Points, in no order, along strands that fork, close into loops and pass close to each other.
Points whose rows are less than 46.2 apart are linked; no others are.
fizar: [ -4  17  -2   1   6  -6  -7  -2   5 -23   4  12  -5   3  -9 -15   3  15
 -19 -15 -10]
sef: [ 30  20  17  -1  -2  15  10 -11 -14  17  -4   9   8  -5  28   4  -3 -12
   3  -2   5]
tuv: [-12  -2 -41   2 -16 -12 -11  15 -10  -4  -3   2 -12   0 -15  -7   3  -6
   3  -9  10]
pinog: [-24   3  -8  -2  13  -6   0  -9   8 -21  -9   4  -3  -8   7  -2   1  42
  12  12   3]
lif: [ -3   7  24  21   2  -2  10 -25  -1  -5   5   3   1 -15 -18 -12  -4   6
   3 -18  -7]
Zetav: [ 12  -3  31   7  -8  17   5 -18 -12   8   9  -5  16  -1  -7  16 -25   3
  18  -6   3]
nufo: [ 36   9   9  -8   7   0   5  11   5  16  -6  -5  35   2  26  17  -6 -26
  -2 -11   4]
gad: [ 33   8   6  11  -2   5  15  18  -8   4  28 -10  21  -2  13  -5  -3  -3
 -20   3  -6]
nakip: [ -3  10  14   9 -11  -3   2 -10  -4   6   8 -17  -8  11  11 -11  18 -13
 -34 -11  13]
Gof: [ 16  -7  -7   9 -24  -5   8   7 -20   9  -3 -27   3  11   5   7 -18   7
   2   8  13]
givim: [-21  -7 -24 -21  -8   5 -12  15   2   3   0   8  -5  -8  -6  -4   8 -19
 -12  11  -9]
nebe: [  5   2   3  13   0 -17  25   5   2  19   5  -2  -7  -1  -7  -4  18   2
 -20   0  -8]
mep: [ 23   4  21   0   3  17  -7 -17  -5   9 -12  17   5   1  -4  -2   6 -11
   6 -32  20]
gopi: [-14   3 -26   0 -12 -11 -21   4 -27  -3  -4   6 -11   0 -17   9   8  -7
  -7   1   4]
sofe: [  8  -7  -5 -26   6  19  -1  19  14  -7  16   7   3  11 -12  -6  -4   2
  -8  -9  -4]
fose: [ 10   4   1 -12  -5  25  23 -11 -14   2  14  -6  -3 -10  -5 -20 -15  -9
   6   4   9]
bibit: [ -3  -3 -12   0   5  -5 -25  23  -7 -11   2   3  -3  13  -6  25   3  15
  -4   8  -1]
pag: [-23 -13  -4  -1   8   6   1 -17  10  -2 -15  17 -11  -1 -17   4  11  13
  15  -8  -1]
fos: [  1   3   0   7   4 -20 -28  19  -4  -4  -1  -1   6  14  -4  35   4  -8
  -5  11 -10]
Fenul: [ 18   6  23 -13  -3   2  12   3   5  29  -2  -6  27  -4  19  17 -11 -21
   7   5  -4]
Visol: [ 22  11   6 -10  -5  15  -4  -5 -20  14  -2   9   2   8  -3   0   5 -28
 -12 -25  21]
fudiz: [-25  -3 -20   1   5 -15   3  -5   1 -18  -3  -6  -1 -13   1 -11 -10  26
  25   3   7]
sadal: [-19   2 -19  -8  -4  -1  -4  11  10  -3   2   4 -10   6   4  -5  17  -3
 -26   7  -9]
voge: [-10   1  17  10  11   3 -11  -1  15 -18  -7   4  -2  -2   3   6  -2  37
   7   5  -2]
bip: [ 30   1   8  -7  10   5  -7  15  11   7   0  -4  11  15  23  18   5 -15
  -2   4   7]
zore: [ -1  -1  -7  17  -2  -9  23 -18 -22  -3 -10  -3 -12  -4 -23  -8 -10  13
  22  -4   9]
vope: [  7 -11  -1 -18  16  28   9   1  20 -10  25  16   8  -2 -11 -13  -9  -6
   8 -17 -12]
nedas: [ -5 -11  -3 -11   0  -3 -13   7  29   0 -12  19  11  15 -15   2  12   8
 -16 -21 -11]
tutin: [  8   4  -7  18   5  -6  12  -2  -4  -8   0  -5 -25  18   6  -6  24  19
 -17   0   5]
taz: [-27   3  11  13  17   0  12 -16  19  -9   8  13   1 -20   2  -6   3  17
  11   1 -19]
kugub: [ 10  -2  26  21   1  -3  -3 -10   6   4  -7   9   8 -10  -5   1   4   9
   4 -10  -8]
miv: [ 18  19  17   8 -12  11   3 -13 -24  10   2  10   2  -5   0   2  -5 -12
   3  -2  -5]
Giru: [  5  -5  11  -6  -2  14  -7  -5  11   3   7  15  12 -15  -8 -16   7 -20
  -8 -19 -10]
nade: [ -6   9  -9  -4  10  -5 -22   8 -11 -23   8  15   0   3 -16  17   2  25
   1  -5   2]
kepag: [ 13  -8 -18 -14   1  15  12   7   3  -2   6 -10 -17  14  14 -20  13   1
 -14   1  19]
bezam: [-10   9  11   8  12  -6  21 -16 -10 -10  16   1  -3 -11 -19 -14 -15   2
   6  -5 -11]
momus: [-22   7 -22 -22  11 -12 -11  -5   7 -23  -1  18   5  11 -16   5  -1  28
  -1  -3   5]
gokeb: [  2   5  11   2   1  31   9 -26 -12  -3  18   6  -5 -11 -12  -8 -16 -15
  11 -10   0]
bod: [-15  -1  -4  -2  10   3   2   9  23   6   9  30  13 -22  -2   0  14  -4
   5   5 -29]
laba: [ 16 -14  25  21   7   8   8 -10   6  -1  11  -1  23 -10  -9   6 -16  14
  17 -15  -8]
Puz: [-11   0  -3  -3  -2  -7   4  11  -8 -13   8 -24  -1   0  -4  -6 -22  21
  -6  12   4]
duk: [-12   0  17  -8  -9  -1   1   9   9   1  11 -22   2  -3   0  -7 -12   6
 -22   9  -2]
Furi: [ 21 -13   1   3   0   0  -6   0   6  -3  -4  12  15  -8  -3 -14  14  -7
 -22 -29  -6]
teliv: [ 14   6  16  -5   7  12  25  15   7  21  12 -11  23  -4  21  -8  -1  -4
 -20 -10  20]
tem: [-24   7   0   3  22  -2  19 -11   1 -12  26  10   2 -22  -3 -10 -10   2
  10   6 -22]
nis: [ -8   8   6  -2   3   6 -21  -2  -3  -1  -2  20  -1 -14  -3   9   0 -18
  13  11 -15]
Muz: [-14 -16   8  -4  -1  17   6  -8   7   8   2  -2   1  -9  -5  -1  -9  -7
  14   7  -3]
Legis: [-12   0  10   1  -5   0 -15 -10  -5 -12 -12  -4 -17   8 -22   0  -3  16
  -5 -11  11]
bon: [ -1  11   5  20 -12  -9  -9  -5 -14  -3   4  -7 -11  19  -3   3  21 -12
 -25  -5   2]
Dipu: [ 16   2  -2  -7  -1  12 -13  -8  -1   5 -21  -2 -18   9  22   3  12 -19
   1   6  16]
gulo: [-12  13  -8  11  -4 -11 -26   1 -15  -7  -3  11 -19   7  -5  10  20 -11
 -19   0  -3]
fafo: [ -3  -1  19  10   3  -7 -30  -1  17  -8 -13 -11  -9  22  19  15  16   1
 -14  -1   2]
Nov: [ 12  -7 -15 -18 -17  -8  -5   6   2  22 -18 -11   3   5   5  15  -6 -39
  10  14  -1]
Tuk: [  8  -5  -1 -24  -3  12   5  11  -5  21   2  -6   3  13   0  -2   7 -24
 -20 -15  27]
Galad: [-16  11  -2   0   3  -4   5   0   7  -5   2   5 -11 -10   4 -17  10   9
 -20   7 -12]
dezov: [-12 -10  -2  -2  -7  30   0 -24  -7   5   3   3  -8 -11  -7  -4 -14 -26
  19  -1   4]
pumes: [-17 -21 -12  -5 -13  10 -10   2   9   9 -15  -4  -3  -7  -3  -7  -3 -12
  20   4   6]
kuz: [ 13 -24  -7 -12   8  21  -2   5   8   8 -11  14 -10  10 -12   9   8  -2
  23  -1   9]
fovi: [ 26   9  14  15  -7  -5   4   4  -7  11   9  -3  18  -2  19   0   6 -16
 -20  -6  -5]
Pinu: [  3 -15 -12  -6   7  11  -6  13   4 -15  -8  -7  -8  10  -1   2  -6  33
  14   8  12]
neseg: [-19 -11  -1   5 -13  -9 -15  -4   2   7 -25  -8   0 -10   4  12  -5  -9
  22  17   1]
fon: [  7   1   9   2  16 -10  25 -10 -13 -11   5   1 -13   7 -23 -14  -7  16
  13  -9   0]
ladam: [ 10  13   5  16  -7   0  -1   0 -25  -2   4   2  -5  -1  -9   7  -5   5
  -2   9  -3]
zoda: [ -6  -3 -27  -6  11 -15  23   0 -11  -3  -1  16 -10   0 -27 -11   8   2
  11  -6  -4]
keker: [-23  -8 -23   4  10 -19  21  -4  -1 -11  10  -4   2 -10   2 -18 -21   5
  38  -5   0]
ruz: [-19  -7 -27  -6  -2  -6 -19   3 -10  -5   4  12   8 -21  -1  15   3   4
  28  14   1]
Vuz: [-22   0 -33 -18   4 -28  21  10   6  -6  -3  -1   0  13  -4 -18   3   7
 -16   6  -7]
seton: [  6  -9   6   5 -18  10  12  -6 -20   6   1 -20   7  -1 -10   7 -28  10
  21   9   7]
lumel: [ -3   4  28  18   1  -8 -25   2  15  -6 -10  -8   0   0  15  11   1  19
  -9   6  -3]
lizog: [  7   2   9 -14  19   7  17   4  10 -23  25   5   9   0  -6 -28 -19   4
   2 -13 -15]
malu: [ 16 -20 -11   1  -1  15  -8  10  -3   1 -15  -1  -8   6   2   7  -5  11
  27  10  13]
Pur: [ 13  15   6  11  -2 -10 -34  13  -6 -12   6   1  11   4   7  24  -6 -17
  -8   8 -18]
kozan: [ -4 -11 -21  -8 -17  -5  -7  17  -5  16  -4  -7  -3   4  -2   5   5 -28
  -6  10  -1]
Pas: [ 10   0  10  -2   6  18   2  10  18  11  10  19   9 -20   8 -10  10 -16
   0   4 -19]
lok: [  6   9  17   1   2 -10  18   7   8  -1  20 -13   8  -6   1 -23  -7   6
 -26  -7  -8]
Neser: [-23 -17 -10   2 -13 -23   8  11  13  21 -15 -11  -4   1  -5   3  15  -1
 -13  10  -5]
vub: [ 11  17  12  -2   2   0 -26 -12   0  -3 -18   9  -2  -6  -2  27  -7 -20
  20  12 -12]
riv: [ 18  19   8  20  -9  -7   1 -11 -18   1 -11 -13  -9  10  34  18   2  -3
   2  24  -5]
Puviz: [ 14   4  -6   9   7 -16  30   3  -5   3   9  -6 -15  18  -6 -13  18  10
 -24 -11   1]
Vesep: [ -8  -9  -7   5 -16 -16 -10   4  15  19 -30 -16  -5  -6  22   4  -1 -16
  13  19   3]
kap: [ 25   4  17   3   4  -3 -27  11  14  -9   1 -12  16   9  23  15  -7 -14
  -8   2  -4]
nek: [ 25  22  19  -3  -8   6   3 -17 -16   6 -12  -9   1   5  35  19 -12  -6
   5   4   2]
zal: [-27  -7  -3   8 -12 -16 -14  -8  -7   0 -20 -10  -7  -6 -12   6  -1  13
   4   3  10]
bug: [ 14   4   5 -12   4  14   8  20   0  15  15  -8  20  10  16  -1   7 -22
 -26 -17  19]
Puda: [ 12  11  15   0   1   2  33   1   1  15  15 -13   3 -10  12 -23   3  -1
 -24  -1   8]
bage: [ 19  12  -2  24  -9   2  -3  -4 -30  -3  -6  -4 -12   5  14  12  -7  15
   7  21   1]
paba: [  4 -11 -13  -5  -8  14 -13  -3   2  -1 -11 -12 -22  20  23 -10  18  -7
  -9  -2  28]
bunok: [-23   3 -28   8 -18 -19 -10   0 -13   1   3   2   7 -26  -5  -2  -4  -2
  26   3   6]
Muzo: [  2  -5   5   8  -3  -9   4   4   4  19 -10  -4 -10   2   7   7  16  -2
 -10  13  -1]
murul: [  5 -13  -9 -13  11  11  -7  10  25   5 -13  26  -5  18  -7   7  20   6
   1  -6  -2]
Bap: [-30  -7  -8  -9   6  -2  -5  -3  15   5  -6  24   1  -9 -10   9  17   5
   9   4 -11]
binef: [-16  -1 -14 -18  14 -18  28   0   4  -8   2  10  -2  11 -12 -23  -3   5
   0   0 -13]
Mal: [ -7   6  10 -12  -2   7 -14  -9   7 -14   3   2  -8   4 -18 -16  -4   4
 -18 -26   4]
nema: [ 13  -3  -9   1 -11 -19   5  -6   8  22 -30 -18  -3   5  18  19   3 -22
  11  18   0]
Fus: [ 18  -2 -11 -20   3  22  25   9  -5   6  16 -12  -3   0   9 -22  -4  -5
  -9   1  19]
vaga: [  8  -6  12   4  14   1   1  14  12 -12   4  -6   5   6  -6   9 -10  39
   8   5  -1]
Vavid: [ 19  24  13  22 -11 -10   4  -2 -17   9   8  -3   6   1  22  12   1 -13
 -12  17 -19]
Daleb: [ -7   6   3 -22  10  -1  18  12  -4 -17  24  -9  -2   0  -4 -29 -23   1
  -5   8 -11]
pimo: [ -2  -7 -28   6 -10 -13  16   4 -12   6  -9  -2  -9  -5 -21 -12   0   1
  12  -4   6]
lag: [-19 -12   9   0   7  10  -2   4   8   3  17   1  17 -13  -8  18 -14  -1
  17  11 -15]
meban: [-23  -9 -12 -14  12   0  17  -3  -5 -20  17 -10  -1  -5  -3 -21 -30  -3
  18   6  -6]
Luf: [-10  -8  16  19   8   1 -10  -9  19 -11  -5  17  15 -23  -1  -3   3  11
   5 -12 -21]
goz: [-23   2 -48  -5 -10 -26  -3  11   1  -9  -2  -1  -4   3   0 -10   7   8
  -7  -2   6]
Votub: [ 20   4  19   5  -3  10 -14 -17 -14   5 -18   8  -8  12 -10  10   1   1
   9 -13  18]
bupu: [  2 -18  -2   1 -13  -5   8  12   5   3  -5 -34   1   7   3  -2 -16  20
   0   8  19]
Revig: [-25 -12  -6   3  12   5  -6  -6   1  -5   9  10  10 -24   5  18  -2  10
  29  21  -8]
lalo: [ -5  -4   5  15  -1  -2  -8   2   9 -11  -3 -15 -14  25  21   5  24  14
 -18   6   5]
ruka: [-29   8 -13 -11  13  -8  -6 -13  21 -12   2  29  15  -6  -9   7  12  20
   3  -2 -12]
lan: [ 20   6  19   4   9   0 -22 -12   8   2 -26   9  -8   5   5  18   5  -7
  15  -1   1]
falef: [ -3  -2   4 -10 -16   0   4  -3 -11  15   2 -21  -4  11  -3  -5   1 -15
 -27  -9  24]

A tip is a point with one link. Name the tips that can be reached along the links from each point below, in the order of the rows.
bip -> pag, Fenul, Furi
zoda -> nis
voge -> sofe, nedas, Neser
fovi -> gad
Muz -> Dipu, bunok

A piece is two or more points that can be reached from each other along the links. Count, over all rows, the pieces, the separate loops (a circle has one, a figure eight two, a Y none), the forks (points with three links) and the tips (points with one).
pieces -> 5
loops -> 5
forks -> 10
tips -> 10

Name the points in between on the shortest way along the links from the first point to the second, in order.
tuv; nis -> gopi, gulo, bon, nakip, falef, Tuk, Visol, mep, Votub, lan, vub
lag; givim -> Muz, pumes, neseg, Vesep, nema, Nov, kozan
lalo; sofe -> fafo, lumel, voge, pinog, fudiz, keker, meban, Daleb, lizog, vope
bezam; Puda -> lif, kugub, laba, Zetav, seton, Gof, bupu, Puz, duk, lok
